Points on a hilly landscape, in no order, each with its height.
A ball rolls from a point to the lowest of its 2 nearest points, and stops where none of them is lower. Distance is the straight distance between rows; heights are no part of it.
Q389: [ 2.59  1.76 -2.23 -0.25  0.08 -2.07  0.33  2.63 -1.62  2.77  0.11  3.89
 -0.18  4.11  0.79 -1.12  2.31 -1.39  0.11 -3.12  5.30 -0.44  1.00]  height 1.30
Q948: [-0.87 -2.22  1.04  1.20  3.78 -1.54  1.28  2.10  3.21  1.40 -2.86 -1.64
  1.26 -0.81 -2.84 -1.19  0.92  2.85 -0.53  0.13 -0.65  0.57  0.42]  height 6.25
Q651: [-0.36 -1.32 -1.77 -1.19  0.70  1.77  0.25 -2.08  1.90 -3.70 -1.38 -0.43
 -3.31  1.70 -0.08  0.46  0.65 -1.29 -0.67  2.98 -4.57 -2.96 -0.15]  height 7.65
Q912: [ 1.42 -1.49  1.92  1.84 -0.35 -1.29 -0.87 -3.53 -2.40 -2.03  1.04 -2.60
 -0.70 -0.32 -2.02  0.31  1.61 -1.50  4.25 -2.10 -0.02  0.15 -0.26]  height 3.67
Q313: [ 1.33 -4.56  1.08 -0.59 -0.91  1.91 -0.43  0.78  0.10 -1.01  3.42 -1.26
 -0.17 -3.33  2.86  0.46  1.24 -2.43  2.94 -2.77 -0.20  1.22  0.28]  height 2.58
Q242: [ 0.20 -1.44 -2.28 -2.62 -0.77  0.78 -0.21  2.75 -0.57  3.53  1.66  0.68
 -3.50 -1.00 -1.38 -1.68  3.67 -3.09  4.12  1.06 -2.92  0.60  0.52]  height 1.04
Q399: [-1.18  2.82 -2.12 -0.87  0.38  0.32  1.10 -0.66  0.74  1.40 -0.91  1.96
  0.75  1.76 -0.49 -1.31 -5.28  2.10 -5.49  1.25  4.36 -1.36 -0.97]  height 3.31
Q557: [ 3.72 -0.46 -3.01 -0.86 -0.06  0.11  1.66  0.81  0.80  1.96  2.35  0.71
  1.43 -0.80  1.47 -1.65  0.58 -2.91 -0.95  1.43  0.70 -0.09  1.18]  height 6.53
Q609: [ 5.51  2.75  1.66  2.01 -1.71 -0.11  0.08 -1.48 -0.63 -3.37 -0.14 -0.31
 -0.70  1.27 -0.10  0.40  0.48 -0.63 -0.96  2.63 -0.97 -1.96  2.14]  height 4.54
Q717: [ 1.94 -1.41  0.65 -1.15  2.70  2.53  1.69 -0.52  0.09 -1.75 -1.06 -0.58
 -2.32  2.57 -0.09  1.16  3.14 -2.62  0.16  0.99 -3.38 -2.19  1.92]  height 7.48
Q961: [ 2.76 -4.10  0.33  0.18  0.47  0.63 -2.05 -1.50  0.46 -1.01  0.20 -6.37
 -2.26 -1.45  1.33 -1.36  0.17 -2.02  1.77 -2.33 -1.31 -1.72  1.65]  height 6.80
Q682: [-2.14  1.04  1.09  0.17  1.44  0.31  0.22  2.48 -2.22  1.85  0.72  0.17
  0.26 -2.79 -1.78 -2.77  1.97 -1.12  4.96  0.51 -0.18  2.72 -1.73]  height 2.85
Q957: [-0.43 -3.04  5.02  0.50  1.53  1.05 -0.95  0.78 -0.02 -0.76 -0.61 -1.63
  1.60 -1.69  0.41  1.35  0.27 -0.33 -0.80 -3.53 -3.64  2.04  2.48]  height 3.48
Q16: [ 1.70 -0.44  3.72  0.98  1.14  0.80 -0.28  0.77 -1.00  0.77  0.25  1.03
  1.97 -1.07 -0.12  1.66  0.13  0.60 -1.98 -1.26 -1.76  1.11  1.50]  height 3.74
Q264: [ 1.99 -0.25  0.20 -0.32  1.45  0.36  0.18  0.58  1.73 -2.11 -2.20 -0.58
 -0.35  2.07 -2.06  0.03 -2.48  1.92 -4.71  0.99 -1.69 -2.20  1.30]  height 2.87
Q566: [ 0.58 -1.26 -1.03  1.71  2.91 -2.48  1.44  1.76  1.06  1.38  0.26 -1.39
  2.23 -2.55 -0.83 -1.46  2.53  1.64  1.61  0.41  0.14  1.28  0.96]  height 6.39
Q98: [-1.85 -0.95  0.78  2.11  4.81  0.23  1.77  0.79  0.38 -0.53 -2.24 -1.48
  1.83  1.40 -3.23 -1.49 -1.56  0.78 -1.20 -0.07  0.01 -0.45  0.99]  height 6.07
Q508: [ 1.87  2.61 -0.22 -0.26  0.61 -1.72  1.01  4.75 -2.75  3.44  0.60  2.54
  3.09 -0.68  2.01 -3.29  2.34 -0.74  2.98 -2.63  1.76  2.19  0.13]  height 1.60
Q90: [ 2.18  2.11  1.06  3.17  0.36 -2.74  2.92  3.20 -1.76  3.28 -1.25  3.76
  3.56 -1.05  0.74 -0.53  2.41  3.36  0.40  0.92  2.10  2.40  0.28]  height 1.71
Q74: [-0.11  1.85  1.31  1.57  0.10  0.97  0.51 -1.11 -3.00  1.34  0.84  1.67
  2.55  0.17 -0.84 -0.16 -1.35 -0.21  0.48 -1.36  3.33  0.81 -0.85]  height 3.47
Q254: [ 0.94  2.14 -1.39 -0.56  0.67 -0.18  1.42  1.99 -1.90  1.17 -1.26  1.27
  0.56  1.30 -2.20  0.23  1.36  2.03 -2.86  2.04  3.36 -1.29  2.65]  height 2.79
Q708: [-1.91 -0.84  2.25  2.44  0.75 -1.92  1.09 -2.22  4.24 -4.77 -0.84 -1.34
  1.17  0.61 -0.65  2.17 -0.74  0.31 -1.50  1.00 -0.30 -1.79  0.87]  height 1.16
Q675: [ 3.20 -1.09 -0.05  0.16 -2.31 -1.74 -3.08 -2.12 -0.45  1.58 -0.19 -3.46
 -1.91 -0.32 -2.18  1.17  0.55  1.49  1.06 -1.87  1.11 -0.23  2.25]  height 1.37
Q571: [-0.65  4.49  1.78  0.59 -1.57 -0.87 -0.10 -2.94 -0.88 -2.38 -0.67 -0.24
  1.50  1.41  0.58  2.83 -2.12  2.17 -5.71  0.10  3.12 -3.35  1.60]  height 4.58
Q891: [-4.64  0.12 -0.51 -0.26  0.78  1.80 -1.66 -3.26 -0.13 -3.90  0.65 -0.20
 -0.07  1.60 -0.11  2.97 -3.32 -0.50 -0.55  0.31 -0.83  0.31 -3.05]  height 5.63
Q76: [-5.46 -0.59 -2.41 -1.54  0.12  0.58 -0.33  1.24  0.98  3.42 -0.36 -2.88
  0.26 -3.25 -1.13  1.22  1.58  1.31  1.90  1.70 -4.28  1.69  1.04]  height 4.96
Q700: [-5.90 -1.20 -2.51 -1.85  1.58 -1.35  0.08  0.54  2.47  1.45 -2.79 -1.54
 -1.16  0.44 -2.62  2.53  0.39  4.79 -0.87  0.74 -0.80 -0.31 -0.81]  height 4.53
Q774: [ 1.98 -0.67 -0.70  0.17  0.97 -1.13  2.17  1.78  1.49  1.85  2.44 -0.35
  2.61 -3.09  1.98 -0.51  1.60 -1.13  0.69  0.67  0.68  2.23  0.19]  height 6.47
Q819: [ 0.88  1.85  1.32  1.93  2.16 -0.69  2.31 -2.29 -1.00 -1.46  0.00  1.40
  3.86  2.05  3.88  2.26 -0.03 -0.92 -2.23 -1.95  3.73 -0.86  1.25]  height 2.40
Q80: [-3.92  0.22  0.79 -2.15  0.80  2.38 -1.79  3.20 -0.69  3.35 -3.74 -2.15
 -1.61 -1.91  0.58 -1.33  1.37  2.96  3.40 -0.70 -5.58  3.00 -0.58]  height 5.46
Q129: [-2.33  0.00 -0.51 -1.97 -1.66 -0.14 -1.77  0.23 -2.15  2.35  3.57  0.02
  1.24 -1.84  0.46  1.52  0.58 -1.20  2.92 -2.24  1.07  2.48 -1.41]  height 2.20
Q532: [-0.26 -0.04 -2.83 -1.55  1.27  2.02 -0.37 -0.19  1.07  0.29  1.53 -1.87
  2.52 -0.06  1.65 -0.36 -3.56 -2.00 -1.86 -1.66 -0.43  0.24 -0.40]  height 2.16
Q99: [-3.61  3.45 -0.87 -3.03  0.30  1.52 -1.02  2.85 -2.04  2.42  0.88  2.98
  0.16  2.32  0.41 -0.30 -0.70 -1.48  1.59 -1.91  0.17  1.50 -3.55]  height 1.58
Q415: [ 0.98 -0.01 -1.59 -2.41 -2.30 -0.19 -2.17 -3.15 -0.79  0.99  1.18 -2.54
 -3.39  1.84 -2.49  1.75  1.93 -0.89  1.93  0.29  0.16 -1.24  1.78]  height 1.18
Q228: [ 0.56  3.72 -0.61  0.75 -0.38 -1.25  1.93  3.18 -0.49  3.03 -1.22  3.75
  1.38  1.60 -0.46 -0.59  0.60  3.44 -4.73  1.39  4.24 -0.20  1.20]  height 2.96
Q466: [-2.66 -3.34 -0.01  0.99 -1.80  0.62 -1.86 -0.08  2.45 -0.20  0.13 -0.77
 -0.23 -4.21 -0.56  0.33 -1.73  1.28 -0.39  1.46 -4.18  2.78 -0.34]  height 3.34
Q366: [ 1.60  4.01 -1.83  0.62 -3.24 -1.15  2.62 -1.59 -1.10  3.54  1.17  5.28
 -0.08  0.44  1.88 -1.69 -1.71 -0.86 -1.82  2.44  4.02 -0.68 -0.28]  height 3.71
Q853: [ 5.22 -0.17 -1.16 -0.88 -1.43  0.48 -0.39  0.07  2.06 -0.88  3.29 -1.01
  0.30 -0.80  2.74 -0.08 -0.37 -4.07 -0.31  0.09  0.54 -1.03  1.02]  height 6.60
Q603: [-1.81 -1.90 -0.72 -1.91  1.33 -0.09 -0.15  0.98  2.82 -2.29 -2.02  1.26
  0.52  0.70 -0.93  0.78 -3.21  1.55 -5.29  0.40 -3.73 -0.87 -0.51]  height 3.30
Q818: [-0.65 -0.83 -0.75 -1.62 -1.08  1.30 -1.81  1.44  2.33 -2.47 -0.03  2.82
  0.22 -1.24  0.33 -0.14 -4.43  1.87 -4.69  1.79 -3.89  1.55 -1.19]  height 3.63
Q22: [-2.66  0.29  0.48 -0.28 -1.87 -0.80 -1.18 -2.37  1.46  0.12 -0.02 -1.53
  0.91 -0.32 -2.52  3.75 -2.60  2.30 -2.99 -0.13  0.90 -0.21  0.54]  height 4.10
Q274: [-1.92 -3.49  1.04  1.85 -1.10  0.48 -1.83 -3.63  2.05 -4.71 -0.12 -1.99
 -3.13  0.68  1.44  1.17 -0.03 -0.37  2.80  0.30 -3.28 -0.31 -2.34]  height 2.14
Q59: [-0.51  2.49  1.19 -1.78  0.21  0.27 -0.57  5.55 -0.25  2.72  0.27  2.26
  0.61 -1.33  0.19 -2.67  3.24  0.64  4.38  1.37 -1.55  1.67 -1.53]  height 3.08
Q349: [ 4.18  1.52  2.49 -0.73 -1.03  0.18 -0.53 -0.90 -0.88 -2.67  1.59  3.74
 -1.11  3.70  2.44  0.55  1.45 -1.57  1.05 -1.09  2.14 -0.43 -0.75]  height 4.20
Q728: [-2.17  0.27 -0.17 -3.17 -1.11  1.11 -1.47  2.87 -1.70  2.95  2.94 -1.73
  1.30 -3.93  2.17  0.69  2.18 -1.32  3.20 -2.59 -1.02  2.38  0.43]  height 2.07
Q276: [ 4.82  0.17 -1.58  2.98 -2.05 -3.47  0.26 -0.30 -2.97 -1.47  0.04 -1.01
  2.35  2.23  1.04  1.77  2.35 -0.63  0.24 -1.13  4.35 -0.89  3.01]  height 2.08
Q291: [ 2.07 -4.12  2.17  1.77 -2.23 -2.10 -1.44 -1.69 -0.12  2.11 -0.45 -4.53
 -1.62 -3.98 -2.43 -0.95  0.66  0.94  1.58 -1.52 -1.60  0.89  2.21]  height 1.95
Q745: [-1.78 -0.49  0.77 -0.06 -1.16  1.75 -2.32 -1.79 -1.21 -2.13 -0.49 -1.69
 -1.78  1.03 -1.48  1.53 -3.41  0.22 -0.87  0.15 -3.65  0.13 -0.56]  height 5.43
Q157: [-1.93 -1.89  2.90 -0.90 -0.57 -1.02 -2.42  1.97  0.99  1.62 -0.81 -0.90
  0.14 -1.95 -1.02  2.14  1.02  3.69  1.42 -2.16 -3.45  2.55 -0.91]  height 2.80
Q452: [-0.14  2.30  2.82 -0.05 -0.61  0.92  0.11 -1.60 -1.44 -2.42 -0.69  1.98
 -1.19  2.34 -3.02  1.87 -0.22  1.48  0.25  1.86  1.90 -2.18 -0.40]  height 2.04
Q597: [ 2.63  2.34 -1.61 -1.45 -0.41  1.31  0.19 -0.40  1.35 -2.70 -0.08 -0.91
 -0.37  2.46  0.87 -0.98 -3.20  0.19 -3.69  1.05 -0.72 -3.04 -0.26]  height 2.49
Q706: [ 2.88  1.63  0.04  2.68  2.39  0.43  3.60 -0.01 -2.16 -3.39 -0.14  1.81
  1.20  3.35 -0.03 -0.32  2.63 -2.40  0.30  1.09  2.71 -1.79  2.76]  height 7.67
Q196: [ 0.43  4.59  1.41 -0.62  1.08 -1.21  2.31  4.89 -1.09  4.12 -0.86  3.50
  3.76 -0.73  3.63 -1.85  2.43  1.05  0.97 -0.46  1.10  1.82 -0.11]  height 1.54
Q817: [-1.21  0.28  2.31  2.77 -0.73  0.44  0.39 -1.53 -0.68 -0.69 -0.46  1.51
  0.47 -0.23 -4.17  0.06 -2.28  2.60  0.08  3.09  0.16  0.50 -0.88]  height 1.35
Q147: [ 0.17 -5.37 -0.80  0.01  0.04  1.40 -3.46 -0.63  0.19  1.29 -1.92 -5.17
 -4.63 -0.45  0.37 -2.03 -0.34 -0.76  2.00 -2.89 -3.03  0.13  0.21]  height 6.92
Q371: [-2.83  0.32 -1.45  0.35 -0.05  0.20  0.39  1.00 -0.88  2.64 -0.26 -1.10
 -1.35 -2.08 -3.50 -2.87  0.38  0.81  4.87  2.73 -1.95  1.77 -1.41]  height 2.52
Q375: [ 4.18 -0.67 -1.93 -0.03 -0.69 -0.46 -0.74 -1.05  2.22 -1.41  1.50 -4.48
 -1.68  0.97  1.64 -0.43  1.28 -1.94  0.84 -1.01 -0.17 -2.09  2.37]  height 6.69
Q221: [ 1.69 -1.71 -2.22 -1.69 -1.85 -0.88 -0.79  0.12 -0.17  2.66  1.28 -0.08
 -3.40  0.20 -1.92 -0.38  2.92 -2.08  3.01  0.15 -0.52 -0.83  1.64]  height 0.65
Q904: [-2.81  3.15 -2.58 -2.71 -0.39  1.19 -0.24  1.17 -2.03  3.17  1.43  4.70
 -0.18  1.98 -0.66 -1.42 -0.13 -2.83  0.32 -0.41  2.25  0.18 -1.45]  height 1.40
Q949: [-1.17  0.65 -0.88 -1.11  2.79  0.88  2.18  2.18  1.77  1.49  0.72  2.22
  2.86  0.44  3.85 -2.10 -1.37 -0.67  0.42 -0.58  1.38  1.48 -3.72]  height 2.59
Q21: [-2.13 -1.06 -0.73  0.37  3.12  1.07  1.16 -1.66 -0.63 -1.16 -0.70 -2.29
 -0.46  2.06 -2.54  0.56 -0.64 -1.06  1.92 -0.41  1.07 -1.01 -0.27]  height 5.91
Q273: [-1.07 -1.93 -0.39  1.14  3.08  0.33  1.07  0.28  2.29 -1.53  1.39 -0.22
  2.86 -0.44  2.13 -0.73 -3.64 -1.34 -0.37 -2.07  1.30  1.14 -1.89]  height 2.41
Q289: [-5.14  1.27 -2.72 -1.70  0.92 -0.56 -0.25  1.78  2.47  3.18  0.18 -1.97
  1.39 -2.19 -1.60  1.27  0.10  2.56  0.37  1.52 -0.52  0.99 -0.01]  height 4.76
Q489: [-5.89 -1.38  0.64 -0.53  0.30  1.45 -1.28  1.65 -0.25  3.29 -3.14 -2.82
 -0.22 -4.36  0.54 -0.77  2.21  1.37  3.04  0.59 -6.59  1.65  0.64]  height 5.23
Q209: [-2.81  1.73 -3.62 -0.87 -0.97  0.32  1.06 -2.38  0.85 -3.18  1.75  0.34
 -0.49  0.99 -0.57  0.22 -2.28 -2.09 -0.85  4.09  1.90 -3.15 -1.70]  height 1.74
Q688: [ 1.63  3.23  0.72  1.01 -3.24 -0.10  0.67 -2.56 -1.87  1.78  1.75  2.67
  1.24  0.94  1.87 -0.87 -2.46 -0.97 -1.29  0.21  2.80 -0.58 -0.68]  height 3.61
Q632: [-1.52  2.13 -1.78 -1.52  0.27  1.95  1.07  2.03  0.27  0.97  0.33  3.39
 -0.45  0.22 -2.21 -1.45 -1.76  0.50 -1.22  3.65 -0.66 -0.02 -2.62]  height 1.49
Q420: [ 2.02  0.12  1.71  1.76 -0.82 -0.09 -0.98 -1.22 -1.71 -0.49  1.75 -0.97
  1.64 -0.01 -1.61 -0.48 -1.42 -0.77  2.30 -1.69  1.90  0.24 -0.77]  height 3.62
Q636: [ 0.20  2.49 -1.96  0.39 -0.61 -1.25  2.39 -0.86 -0.93 -1.56 -0.84  3.47
 -1.19  3.91  1.51 -0.81  0.62 -1.15 -2.16  1.36  7.14 -2.78  1.43]  height 1.34
Q599: [ 1.45  4.79 -2.07 -0.64 -1.66  0.28 -1.22 -2.39  0.87 -3.60  0.80 -1.85
 -0.52  3.96  1.44 -0.54 -3.79  0.08 -2.05 -0.40  2.02 -2.56 -1.60]  height 2.15
Q49: [-2.42 -2.94  2.49  3.34 -1.36  1.19 -3.05 -4.98  0.19 -2.31 -2.11 -2.35
 -3.06 -0.78 -0.42 -0.75 -0.99 -1.31  2.81  0.67 -3.79  0.46 -1.35]  height 2.64
Q654: [ 0.07  0.53 -3.13 -2.57 -1.47  0.30 -1.11  3.55 -1.14  2.70  3.56  0.98
 -0.51 -2.76 -0.43 -3.42  1.97 -4.69  4.48  0.02 -0.65  1.54 -0.80]  height 1.36
Q3: [-3.04 -3.04 -1.72  1.04  1.57  0.56 -0.21 -0.04 -0.34  2.15 -1.50 -3.74
 -2.25 -3.24 -1.94 -3.52 -0.01  0.72  3.96  0.28 -2.36  2.07 -1.75]  height 2.90
Q280: [ 1.82  0.52  1.61  0.70  2.85  1.48  2.21 -0.04 -1.17 -3.29  0.09  1.16
  0.15  3.42  0.22 -0.72  1.36 -4.27  1.98  0.48 -0.48 -1.39  0.48]  height 7.60
Q170: [-1.43 -5.41  4.57  2.95 -0.46  0.00 -1.09 -2.64  1.09 -0.62 -3.12 -2.07
 -2.80 -2.18 -0.72 -0.57  1.21 -0.16  0.90 -0.48 -4.33  0.39 -0.39]  height 3.22
Q527: [ 1.78 -0.05 -2.49 -0.13 -0.51  0.81 -0.04  1.23 -1.52  0.96  3.86  1.04
 -0.64 -0.88 -0.29 -3.63 -0.20 -6.15  3.87 -1.13  1.30  0.39 -0.62]  height 1.52
Q671: [ 4.57  0.57  1.83  3.88 -0.56 -1.82  1.40  2.69 -2.96  1.85 -0.59  2.15
  3.41 -1.91 -0.71 -3.45 -0.14  1.76  1.08  0.23  1.83  2.74 -0.35]  height 1.87
Q37: [-1.03 -2.43 -2.88 -0.91  2.41  2.87  1.15 -0.52  1.38 -2.60  0.71 -0.46
 -0.70 -0.14 -0.44 -0.53 -1.26 -2.76  0.12  2.24 -3.60 -0.77 -0.35]  height 7.79
Q246: [-1.20  0.30 -1.79 -3.31  0.32  2.64 -2.66  4.09 -0.85  1.24  1.21  0.77
  0.28 -0.63  2.71 -1.32 -1.90 -0.43  1.26 -2.25 -0.69  2.76 -2.96]  height 1.77
Q195: [ 2.16  1.50  3.32 -2.46 -1.59  1.11 -0.75  0.10 -0.39 -0.67  2.17  3.69
 -0.11  1.30  1.88  2.20 -0.18 -0.20 -1.56 -0.98  0.61  0.43 -2.15]  height 4.07
Q705: [-0.92  2.98  0.08  1.02  0.78 -0.73  2.73  0.63  0.20  2.12 -1.74  2.17
  2.12  0.13  1.39 -0.97 -3.11  3.65 -5.42  1.24  4.72 -0.53  0.46]  height 3.12
Q939: [-3.53 -4.32  4.20  0.05  1.53  1.25 -1.61  1.63  0.16  0.16 -1.69 -0.24
  0.05 -2.93 -0.11  1.75  0.66  1.05  0.50 -3.20 -4.94  3.67  0.58]  height 3.17
Q954: [ 2.13  0.80  3.63  0.75  0.50  0.48  0.64  0.25 -0.35 -0.45  0.39  4.25
  2.15  0.82  1.34  1.48 -0.81 -0.44 -3.02 -0.14 -0.72  0.50 -0.85]  height 3.93
Q658: [ 0.54  0.82  2.10  1.12 -1.65  1.28 -2.48 -2.37  0.84 -3.87 -0.05 -2.84
 -0.43  0.27  0.46  1.67 -1.63 -0.57 -1.30 -0.57 -4.31 -1.29  0.29]  height 5.20
Q34: [-0.18  3.71  0.27  1.49 -0.08 -0.61  1.69 -1.38 -0.33 -3.75 -0.09  1.75
 -0.92  3.05  1.28 -0.91 -1.81  0.85 -1.68  1.90  6.26 -3.33 -0.35]  height 1.56
Q479: [ 2.06 -1.51  1.83  0.38  0.40 -2.50  0.35 -0.99  2.22 -1.67 -1.66 -0.82
 -1.59  1.96 -2.30  2.44  2.60  2.45 -0.42  0.00  0.94 -1.47  0.95]  height 1.91
Q642: [-1.09  2.39 -1.38 -4.67 -1.44  0.81 -1.42  5.30  0.46  2.69  1.78  0.64
  1.27 -2.63  4.88 -0.95  0.31 -0.44  1.81 -1.38 -1.06  2.02 -1.34]  height 1.90
Q843: [-0.89  4.55 -0.46 -0.09 -0.46 -1.36  0.49 -1.90  1.23 -5.73  0.24 -0.08
 -0.82  2.71  2.75 -1.07 -2.28  0.77 -4.21  0.98  4.43 -4.82 -1.85]  height 1.82
Q102: [ 1.52 -0.77  0.62  0.61  0.38  0.46  0.65  2.74 -4.24  1.08  1.17 -0.26
 -2.13 -3.43 -2.94 -4.06  3.23 -2.53  5.22 -2.13 -0.23  1.72 -0.12]  height 3.07
Q955: [-1.09  1.97 -0.48 -2.24  1.15  0.34  1.63  4.79  0.64  2.07 -0.78  1.71
  0.08 -0.74 -0.68 -0.83  4.06  1.71  2.41  3.86 -0.88  0.87 -0.54]  height 3.27
Q110: [ 4.27  4.74  2.66  1.32 -1.51 -0.69  0.75 -0.56 -0.81 -3.57  0.32  2.15
 -0.28  3.51  2.97  1.46  2.98  0.06 -0.80  0.72  1.17 -3.18  0.36]  height 4.32
Q390: [ 3.28  0.44  0.65  3.83  0.43 -0.80  3.46  0.57 -2.54 -1.59 -1.45  3.43
  1.79  1.89 -0.29  0.28  1.58 -0.22 -0.34  2.46  3.70 -0.70  1.51]  height 7.72
Q877: [-0.35 -5.05  0.14 -0.77  0.64  1.41 -0.79 -0.44 -1.17  3.09 -2.37 -5.46
 -3.00 -4.45  0.59 -3.04  1.70 -0.03  2.07 -3.96 -3.01  0.17  0.99]  height 7.04
Q105: [-1.74  2.45  1.13  1.20  1.11 -0.56  1.47 -0.26 -0.68  3.27 -0.72  1.34
  3.96 -0.07  1.18  0.40 -1.47  1.79 -1.90 -1.86  3.31  1.64 -0.08]  height 3.32
Q261: [ 0.60 -5.37  1.47  0.18  2.54  0.60  1.04 -0.33  0.04  2.61 -2.95 -2.48
 -3.09 -2.38  0.04 -2.98  3.60 -0.27  1.68 -1.15 -3.41  0.11  1.43]  height 7.16
Q996: [-0.68  2.10 -1.03 -0.99  0.85 -2.22  1.82  1.00 -0.68  0.83 -0.32  4.43
 -0.29  3.34  1.66  0.28  1.35 -0.37 -0.84 -1.63  7.16 -1.02 -0.08]  height 1.17
Q857: [-0.56 -0.14 -0.34  1.23 -0.71  1.43  0.97  0.20 -0.25  1.68  0.11  0.02
 -1.08 -0.70 -3.37 -1.50 -0.89  1.22  1.16  3.72 -1.83  0.31 -0.81]  height 2.01
Q332: [-2.24 -0.48 -0.15  0.13 -1.12  0.87 -2.16  1.95  1.53  0.70  1.07  2.24
  1.68 -2.59  0.55  0.16 -3.49  1.48 -2.80  0.16 -3.06  3.15 -2.11]  height 3.69
Q422: [-1.13 -1.92 -2.78 -2.54 -0.17  3.08 -2.13  1.49  0.25  0.07  2.44 -1.57
 -0.16 -1.32  2.59  0.45 -2.86 -1.77  0.12 -1.78 -2.02  2.18 -0.48]  height 1.94
Q591: [ 0.97 -0.26  1.86  2.47  0.11 -3.18  0.50 -2.04  2.59 -2.86 -0.23 -0.77
  1.00  0.69 -0.75  2.50  0.27  2.17 -1.31  1.30  2.78 -1.15  0.93]  height 1.38
Q559: [ 4.07 -0.14 -0.10  2.43 -1.67 -2.65 -1.09 -2.13 -2.56  0.68 -0.06 -2.53
  0.61  1.21 -2.26  2.59  1.97  1.29  0.56  0.21  2.00 -0.82  4.67]  height 1.79
Q981: [-2.75  1.77 -4.82 -3.33 -1.03  0.71  0.70 -1.99 -0.12 -1.32  1.25  2.96
 -0.65  2.25  1.54  0.38 -2.57 -1.53 -2.83  1.48  3.17 -2.26 -2.71]  height 1.43
Q350: [-1.65 -1.80  1.68  1.43  1.10 -0.54  1.32 -2.58  3.26 -5.09 -1.00 -0.57
 -0.90  1.07  0.08  2.19 -0.07 -0.53  1.46  1.65 -1.05 -1.19 -2.86]  height 1.67
Q241: [-0.56  0.68 -1.54 -1.41 -2.46  1.75 -2.49 -1.45  1.14 -3.83  0.27  0.27
  0.28 -0.25  2.11  1.56 -5.83  0.87 -5.04  0.37 -3.21  0.50 -2.01]  height 3.91
Q568: [ 2.52 -1.22  0.56  1.34 -0.93 -2.19 -0.09 -0.13  3.39 -1.23  0.95 -0.86
  1.38  0.06  0.43  0.55 -2.30  1.88 -2.12  0.54  1.50  0.12 -0.99]  height 1.83
Q988: [-1.77  0.82 -1.35 -2.50 -0.54 -1.48  1.40 -1.48  2.33  1.20  1.06  2.31
  1.36  0.73  3.45  1.71 -2.62  1.37 -2.85 -2.07  3.37  0.71 -2.90]  height 2.26
Q153: [ 2.17 -0.24 -0.77 -0.14 -0.67 -2.88  0.83 -0.16  3.30  0.76  1.17  1.00
  1.41 -0.17  2.47 -0.49 -1.93  1.20 -1.53 -0.76  4.04  0.93 -1.98]  height 2.06
Q334: [ 3.97  1.50  2.70  1.43 -2.25  0.16 -2.08 -2.32  0.37 -2.75 -0.23 -2.89
 -2.47  0.88 -0.51  0.49  0.47  0.50 -0.06  0.78 -3.53 -3.03  2.80]  height 4.86
Q546: [ 2.01  0.01 -0.87 -0.10  1.73  0.04  0.26  0.93  0.97  0.05 -1.91 -0.64
 -0.85  1.73 -2.89  1.55  0.05  3.69 -2.94  1.21  0.74 -1.42  2.17]  height 2.46
Q958: [-2.84 -2.04 -1.59  0.43 -2.85 -1.67 -2.73 -2.33  3.22 -1.39  0.99 -0.75
 -0.04 -2.04 -1.54  3.28 -2.42  2.70 -1.76  0.37 -2.31  2.50 -1.49]  height 3.75
Q640: [ 0.10 -2.06  0.36 -2.31 -1.86 -0.44 -1.10 -1.73 -0.40 -0.76  3.94  0.31
 -0.20 -0.91  2.62  2.54  1.80 -3.49  2.97 -1.17  0.22  1.01 -0.60]  height 2.39
Q834: [ 4.40  3.99  1.26  3.33 -1.10 -0.72 -0.24 -0.57 -0.46 -3.41 -1.74 -1.96
  0.53  2.75  0.19 -0.37 -0.99  2.10 -2.46  0.91  1.31 -2.63  3.12]  height 4.77
Q358: [-4.30 -0.98 -1.49 -1.42  1.87  1.29 -0.15 -1.45 -0.34  0.13  0.18  0.14
 -0.59  1.18 -1.76  2.54 -0.39 -0.42  0.63  0.70  0.55 -0.24 -1.22]  height 5.78
Q712: [ 3.84 -0.75  0.55  1.68 -0.74 -1.08  0.59  0.78 -3.52  0.73  1.60 -0.43
  0.10 -3.75 -2.16 -1.41  3.11 -0.64  3.41 -0.36  0.38  1.20  1.90]  height 3.24
Q927: [-2.70  1.50 -3.10 -2.66 -1.10  0.34  1.33  0.91 -0.09  0.77  1.10  6.14
 -0.61  0.19  0.77 -0.18 -0.69 -0.76 -1.53  2.33  0.55 -0.70 -3.43]  height 1.19
Q284: [-0.78 -2.81  1.20 -0.07 -0.65 -0.98 -1.24  0.12 -0.21  2.75  0.57 -2.68
 -0.42 -4.46 -1.67  1.62  2.08  1.24  1.81 -2.37 -1.27  1.99  1.26]  height 2.42
Q689: [ 3.29  1.45 -1.42  2.21 -0.10 -1.65  1.36 -1.47 -2.91 -0.50  0.00  1.21
  3.63  2.61  4.34  2.56  1.81 -2.06 -1.81 -1.71  4.07 -1.26  3.26]  height 2.23
Q897: [-2.90  1.12 -0.57 -1.18 -0.49 -0.47 -1.08 -2.66  0.48 -1.68 -1.11 -1.42
  0.49  1.07 -1.51  3.01 -3.93  2.14 -5.86 -0.27  1.73 -2.50  0.86]  height 4.35
Q491: [-2.90 -4.82  2.57  0.93  0.55 -0.21 -0.83 -2.83  2.06  1.10 -4.48 -1.02
 -3.33  0.34 -1.10  0.41  1.74  1.56 -0.63 -0.07 -4.38  0.31 -0.14]  height 3.70
Q112: [ 3.00 -1.71  0.83  1.83 -0.58 -1.24  1.06 -2.58 -3.74 -1.27 -0.66 -1.36
 -1.49 -0.67 -2.10 -0.17  4.26 -2.23  3.81 -0.42  0.49 -0.45  1.49]  height 3.46
Q438: [-4.69 -3.32  0.05 -0.41  0.82 -0.40 -0.53 -1.79  3.57  1.03 -4.37 -2.90
 -1.91  0.73 -1.99  0.90  0.07  2.45 -2.64  0.80 -3.30 -0.69  0.72]  height 4.16
Q613: [ 0.98 -3.72  1.06 -0.02  1.77  2.11  0.46 -1.64  0.44  0.76 -2.95 -2.43
 -3.46  0.45 -0.25 -1.66  3.19 -2.45  0.67  0.31 -4.18 -1.73  2.05]  height 7.31
Q830: [ 2.20  1.06 -0.14 -1.00  1.99 -0.12  0.00  3.37 -2.15  2.06  0.45  2.35
  1.19  1.12 -0.05 -1.02  3.62 -1.58  1.89 -2.97  1.42  0.84  1.46]  height 1.46

For each start below, name the point where the ball stops.
Q939: Q221
Q280: Q609
Q289: Q708
Q853: Q609
Q21: Q609
Q819: Q221
Q912: Q817
Q651: Q609
Q597: Q996
Q688: Q546
Q420: Q546
Q110: Q221

Call two points neighbours if one is among the 2 nearest of the other. Go from one point of each pair to the other, from neighbour to neighbour, staying as low as possible. Name the highest point that can't be avoided.
Q246 / Q817: Q857
Q466 / Q927: Q332
Q996 / Q196: Q508
Q221 / Q546: Q105
